Each scene shows the same named points in several views. A view is turned or mirrored, and shifted as a whole, has a little noise and may leave points out.
(in the rows, 128 means zero)

Scene 1
View 1
q165: [ 95 116 137  59 102 141 100 107 146 110 109 141 147 185 130 136 108 167
 142 105 105 120 133 135  45]
q124: [121 123 140 145 102 110 117 122 116 121 117 136 118 140 109 167 123 107
 114 138 119 128 138 128  78]
q393: [101 146 138 171 141  90  98 131 116 122 122 135 104 121 112 169 111 118
  99 140 114 117 131 126  77]
q534: [135 119 128 132  90 131 121 120 125 139 102 149 118 162 107 169 128  79
 101 120 115 142 119 131  83]
q844: [111 118 144 172 125 126 114 166  97 121 134 142 110 127 134 170  96 113
 123 156 162 142 177 129  96]
q57: [136 132 118 178  96 101 134 119 115 128 104 136 104 139  70 176 142  68
  91 154 124 116 135 135  90]
q726: [ 96 149 100 173 172 134 116 170 139 131 108 164 100 162  99 157  99 124
 102 158 164 100 168 149  75]
q686: [127 121 130  84  33 110 132  64 149 116 104 107 146 164  88 149 181  98
 135 105  47 139  55 135  46]
q969: [109 136 127 114 123 124 101 116 147 137  98 153 118 169 114 156 115 113
  94 104  96 134 100 132  65]
q565: [118 110 129 131  68 140 142 140 131 116 126 119 135 149 122 155 152 104
 161 139 126 161 114 149  70]
q651: [133 119 119 132  77 129 134 118 126 126 104 138 121 168  92 162 145  82
 119 135 117 131 125 137  78]
q369: [113 130 112 120 105 139 123 128 147 127 103 144 125 175 105 150 133 116
 128 129 119 124 121 145  62]
q494: [121 127 113 183 110 136 138 168 130 136 116 137 109 145 109 171 138  74
 124 148 146 159 122 151  87]
q306: [122 107 119 147  92 165 147 178 124 123 127 133 126 159 130 158 127 103
 162 154 172 162 157 156  84]
q71: [101 125 144 124 108 124 106 130 130 123 123 131 127 149 133 156 118 133
 130 118 114 146 119 132  66]
q256: [133 124 130 176 112 124 120 151 110 143 115 152 103 139 111 179 116  66
  95 137 141 153 135 128  96]
q77: [110 111 149  95  85 142 109 126 130 127 121 133 139 161 147 155 123 123
 141  99 106 170 102 134  65]
q700: [123 108 104 104  65 157 151 129 138 108 110 130 138 186  94 146 148 118
 162 150 138 119 147 156  62]
q488: [ 96 131 125 122 102 134 116 138 154 126 118 128 130 157 131 150 140 120
 143 113 103 160  74 146  57]
View 2
q494: [ 83 148  86 151  71 112  96 167  78 152 139 171 121 116 154 167 136 130
 126 146  97 167 112 124 125]
q165: [147 101  66 109 155 175  97 184  29 169 152 108  99 144 122 106 194 116
  89  91 144 159 159 155  97]
q306: [ 97 120  70 145  51 106  59 167  65 149 157 136 108 109 135 129 158 122
 118 125 105 174 101 137 105]
q393: [104 129  83 170 125 142 131 159  41 141 113 153 117 156 177 160 112 124
 127 122 133 141 157 104 122]
q488: [125 140  82 102 120 170 102 165  78 161 147 163  95 108 152 145 163 118
 106 127 143 174 161 148 119]
q844: [ 90 109  79 182  83  98  98 163  32 125 133 137 110 141 163 121 106 117
 129 109 106 154 113 109 112]
q71: [123 118  82 129 124 154 107 172  53 147 143 140  98 127 153 125 142 113
 111 111 139 159 151 135 108]
q256: [ 94 136 106 160 103 111 119 181  82 136 128 150 134 134 158 147 106 120
 132 154 106 149 122 110  96]
q124: [112 126  85 154 112 138 105 171  57 141 129 132 124 145 159 146 132 114
 124 132 140 141 145 118  89]
q686: [160 155  84  81 131 220  86 174 112 162 141 118 126 118 148 167 194 102
 110 166 204 143 197 149  51]
q700: [121 128  57 128  80 145  51 173  58 176 150 108 130 133 125 149 213 121
 108 134 134 154 125 142  81]
q565: [121 133  69 122  71 148  63 163  81 147 151 137 107 108 151 141 163 112
 116 136 149 163 139 143  92]
q57: [ 98 152  91 169  96 132 108 172  75 147 112 133 158 156 166 188 138 124
 140 169 135 127 139  96  81]
q726: [ 82 128  73 180 112 109 122 175  17 171 116 157 127 165 147 169 154 147
 114 110  73 154 111 109 151]
q969: [118 139 102 124 153 156 136 188  69 162 132 155 116 134 143 146 147 125
 107 134 120 157 150 132 114]
q651: [119 138  88 135 102 143  91 178  84 157 136 120 141 141 144 158 167 116
 124 153 137 144 137 126  73]
q77: [138 119  91 104 128 160  96 179  73 145 162 134  93 107 137 103 150 104
 103 119 145 173 153 153  90]
q534: [117 136 106 132 124 141 111 187  85 152 136 132 135 137 144 145 144 117
 119 154 127 148 139 125  76]
View 3
q700: [128 135 116 128 115 152 116 110 131 127  88 108 129 127 112  76 140 154
 127 158 131 108 149 169 159]
q494: [ 89 118 102 137  67 132 109 144 124  88 145 116 113 122  74  92 116 163
 130 136 131 132  79 138 109]
q71: [115 144 100 148 116 139 100 139 125 115  96 117  92 154  93 120 102 107
 119 126 126 123 113 147  97]
q124: [111 131 117 127 114 127 107 160 130 118 119 121 110 157  91 102 126 137
 129 119 130 115 104 142  77]
q393: [ 97 130 117 142 112 124 109 198 116 106 128 132  91 156  92 115 121 112
 141 115 117 111  78 142  67]
q651: [122 129 118 114 118 124 114 133 137 123 121 118 120 147  95  84 135 162
 111 133 130 113 108 156 116]
q969: [126 154  98 147 126 115 115 148 125 120 116 115  85 160  85 109  96 126
  99 121 113 119  69 154 118]
q306: [108 135 105 145  50 165  99 118 118  99 113 106 138 117  83 100 104 158
 148 142 149 135 137 136 118]
q565: [100 120 102 129 101 146  97 101 143 106 102 112 105 123  95  97 128 137
 124 147 133 128 138 151 121]
q57: [104 110 129 104 110 112 120 178 131 113 153 127 120 148  93  74 155 174
 126 126 124 104  77 148  84]
q488: [104 141  87 150 128 130 106 112 137 104  99 114  74 130  93 107 108 105
 101 145 113 127 101 161 140]
q844: [102 132 118 148  56 152  98 177 108 102 126 123 130 144  79 122 100 138
 166 111 149 126 113 118  54]
q534: [128 131 111 118 119 119 111 133 140 124 127 114 112 162  82  94 113 162
  99 121 132 119  88 145 101]
q77: [127 146  92 144 127 141  95  96 145 124  83 107  89 157  87 124  93 113
  96 129 132 136 128 146 110]
q726: [124 156 116 173  63 142 128 219  73 105 132 125 127 139  93 100  95 147
 163 127 115 110  70 147 121]
q256: [105 124 110 126  81 121 105 158 127 103 152 120 118 151  67 103 107 166
 121 110 138 131  69 126  71]
q369: [130 147 106 144 117 134 119 144 118 120 107 114 109 150 100  94 115 138
 116 136 118 109 103 161 137]
q686: [118 117 108  94 201 110 110  84 180 139  93 113  70 153 115  79 163 122
  65 154 105 103 126 186 141]
View 4
q393: [119  84 125 146 103  82 138 121 140 152 163 153 177 125 112 147 137 163
 147  73 151 157 108 128  85]
q306: [ 80  90 109 149 150 150 124  63 155 155 125 114 113 107 105 162 131 137
 148 107  95 122  82 121  47]
q565: [ 73 111 118 134 140 127 121  93 149 159 104 111 110  96 134 136 137 127
 124  95 115 143  95 136  81]
q726: [126  74 115 167 130 117 141 110 152 142 173 131 197 144  79 170 103 179
 161  81 124  97  89 147  34]
q124: [ 91  85 137 142 121 112 133 119 143 152 149 136 150 119 134 144 144 140
 139  79 153 172  99 116  84]
q488: [ 95 129 118 132 133  86 122 113 145 139  98 129 121  98 120 123 136 142
 113  72 109 128 109 177  97]
q71: [100  95 122 134 138  91 135 122 146 140 127 136 124 118 117 142 155 139
 137  69 115 149 113 154  82]
q369: [ 90 107 132 144 148 118 133 133 151 133 124 113 146 121 121 141 125 139
 122  72 127 125 100 171  74]
q57: [ 84  95 147 154 112 141 128 112 146 144 158 126 180 121 140 141 118 149
 123  86 172 157  90 112  81]
q256: [100  99 139 153 106 137 141  74 140 112 171 153 157 119 116 156 137 160
 117  88 134 147  92 108  81]
q165: [ 94  89 127 127 184  93 136 179 158 131 104 111 115 142 120 145 164 113
 142  55 104 141 121 200  70]
q700: [ 61 101 127 145 175 157 118 126 162 159 102  78 132 119 133 143 118 114
 134  91 125 125  85 154  55]
q534: [ 87 111 150 144 130 139 136 112 145 104 143 135 149 121 132 142 143 138
 105  74 139 151  96 141  91]
q686: [ 55 150 159 120 139 109 111 164 145 138  72  97 120  94 183  92 138 105
  76  58 158 169 108 179 134]
q844: [106  58 115 149 126 120 142  77 146 150 174 149 143 128  98 176 149 152
 169  95 118 156  92  95  51]
q651: [ 74 109 146 145 136 149 127 115 149 130 129 113 149 114 141 137 130 131
 111  83 144 144  91 137  82]
q969: [111 116 136 141 126  98 140 126 143 103 139 143 150 125 113 137 141 151
 110  59 124 132 108 172  92]
q494: [ 91 113 120 157 109 137 130  60 145 139 144 136 153 103 114 149 117 163
 119  98 123 123  90 118  72]
View 5
q77: [ 84 116 125 101 121 162 147 160 153 131 122 134 143 133 133 145 111 103
 138  94 180 198 140 118 155]
q700: [136 131 182  89  94 125 144 150 160 137  95 122  87  85 121 148  73 109
 139 114 192 175 130  95 117]
q306: [ 89 161 176  97 139 155 163 145 128 126 117 138 115  80 138 169  67 109
 147 141 190 141 131 129 111]
q369: [130 113 158 120 110 158 135 147 143 113 123 129 102 111 128 146 101 107
 138  86 170 172 121 101 124]
q71: [109 121 138 124 127 172 159 140 152 122 137 126 125 133 142 139 110  92
 142 100 167 172 132 123 148]
q57: [159 136 181 115  89 167 124  97 141 137 177 125 101 104 149 129 106 135
 119 104 126 130 118 136  88]
q124: [132 134 157 124 108 168 150 121 147 132 157 115 126 120 145 133 109 106
 135 108 146 154 127 133 127]
q565: [100 132 157  81 119 157 146 131 166 143 126 150 105 107 143 142  90 107
 132 120 190 168 137 117 122]
q726: [154 138 185 180 146 180 161 135 104  73 147 108  93  95 132 171  86  91
 156 101 140 117  97 112 101]
q651: [134 125 165  95  90 150 126 129 148 141 138 131 112 103 134 135 101 129
 127  97 155 163 130 121 109]
q494: [108 141 166 111 135 184 138 121 124 120 160 157 104  95 151 159  89 123
 127 114 158 126 120 132  89]
q534: [119 127 152 109  97 163 122 140 133 133 151 130 134 108 135 142 115 133
 125  85 142 164 130 132 114]
q488: [ 94 100 129 104 133 180 133 143 160 117 131 160  98 131 139 144 108  95
 132  87 184 183 125 102 136]
q969: [118 105 137 134 120 179 125 146 132 104 147 138 123 129 134 147 124 110
 133  65 146 172 121 114 125]
q165: [126 105 139 131 104 140 160 174 162 111  91  98 128 133 114 139 110  78
 153  79 182 210 132  91 175]
q844: [113 170 172 142 142 177 186 120 119 121 157 106 138 105 155 153  89  93
 153 141 149 118 126 148 122]
q256: [112 146 162 126 122 180 137 121 114 126 177 133 138 106 150 153 108 130
 133 105 132 127 123 152  98]
View 6
q369: [ 94  93 131  81 148 136 143 132 138 168 143 141 124  84 140 120 138  69
  89 141 127 132 121 112 139]
q494: [128  89 134 111 150 133 161 107 136 180 134 151 147 112 151  70 155  97
 125 114 139 166 106  95 125]
q844: [135 129 162 142 137  86 151 135 123 178 112 172 146 112 126  93 148 116
 126 133 145 171 122 147 130]
q57: [126 102 110 102 128 109 167  90 112 188 115  98 152  76 161  90 122 107
 133 122 126 135 111  99 122]
q124: [117 115 134 113 139 121 148 121 118 172 118 122 135  95 149 121 137 100
 112 138 131 133 117 127 139]
q726: [133  98 158  57 139  65 148 125 126 197 138 177 122  71 108  75 140  87
 113 137 127 184 117 137 126]
q565: [ 99  94 123 140 156 165 143 139 150 166 124 151 143 104 155 126 162  73
 101 113 146 124 108  96 133]
q686: [ 67  82  85  95 160 216 136 112 134 156 124  66 126  81 192 179 147  60
  77 130 119  69 107  84 154]
q165: [ 66 111 143  84 154 144 119 169 142 152 143 151 105  93 131 174 136  51
  57 173 125 107 138 144 159]
q393: [146 114 140  90 144 107 141 103 102 188 107 119 121  95 139 118 157 115
 114 143 123 158 104 155 141]
q534: [102 100 128 101 142 145 158 114 128 158 141 113 141 111 163 101 122  96
 113 149 121 127 132 104 138]
q306: [101  97 145 150 150 127 151 152 160 168 134 197 154 110 134  88 152  76
 115 112 156 152 117  96 123]
q651: [ 92  96 114 106 140 141 156 117 138 167 132 120 145  84 160 111 125  80
 110 133 129 117 121  94 131]
q488: [102  82 133  89 172 182 129 129 138 164 137 135 115 115 154 131 176  69
  81 133 129 140 105 115 152]
q256: [134 109 143 116 140 121 166 101 121 169 131 129 148 123 154  71 132 121
 129 143 128 164 124 115 131]
q77: [ 87 107 141 118 166 180 132 145 140 146 138 142 124 136 154 144 154  78
  79 156 130 124 129 127 159]
q700: [ 67  92 115 115 143 131 142 153 162 170 138 164 144  62 146 128 130  47
  97 113 145 104 120  85 127]
q71: [109 108 144 106 157 146 134 135 128 162 125 143 122 112 141 137 156  84
  90 148 129 138 120 141 150]

Which points are out of place in each view (at most two, in the order of its rows)? Write none if all are in place.
view 1 | q969
view 2 | q494
view 3 | q700
view 4 | q124, q57
view 5 | none
view 6 | none
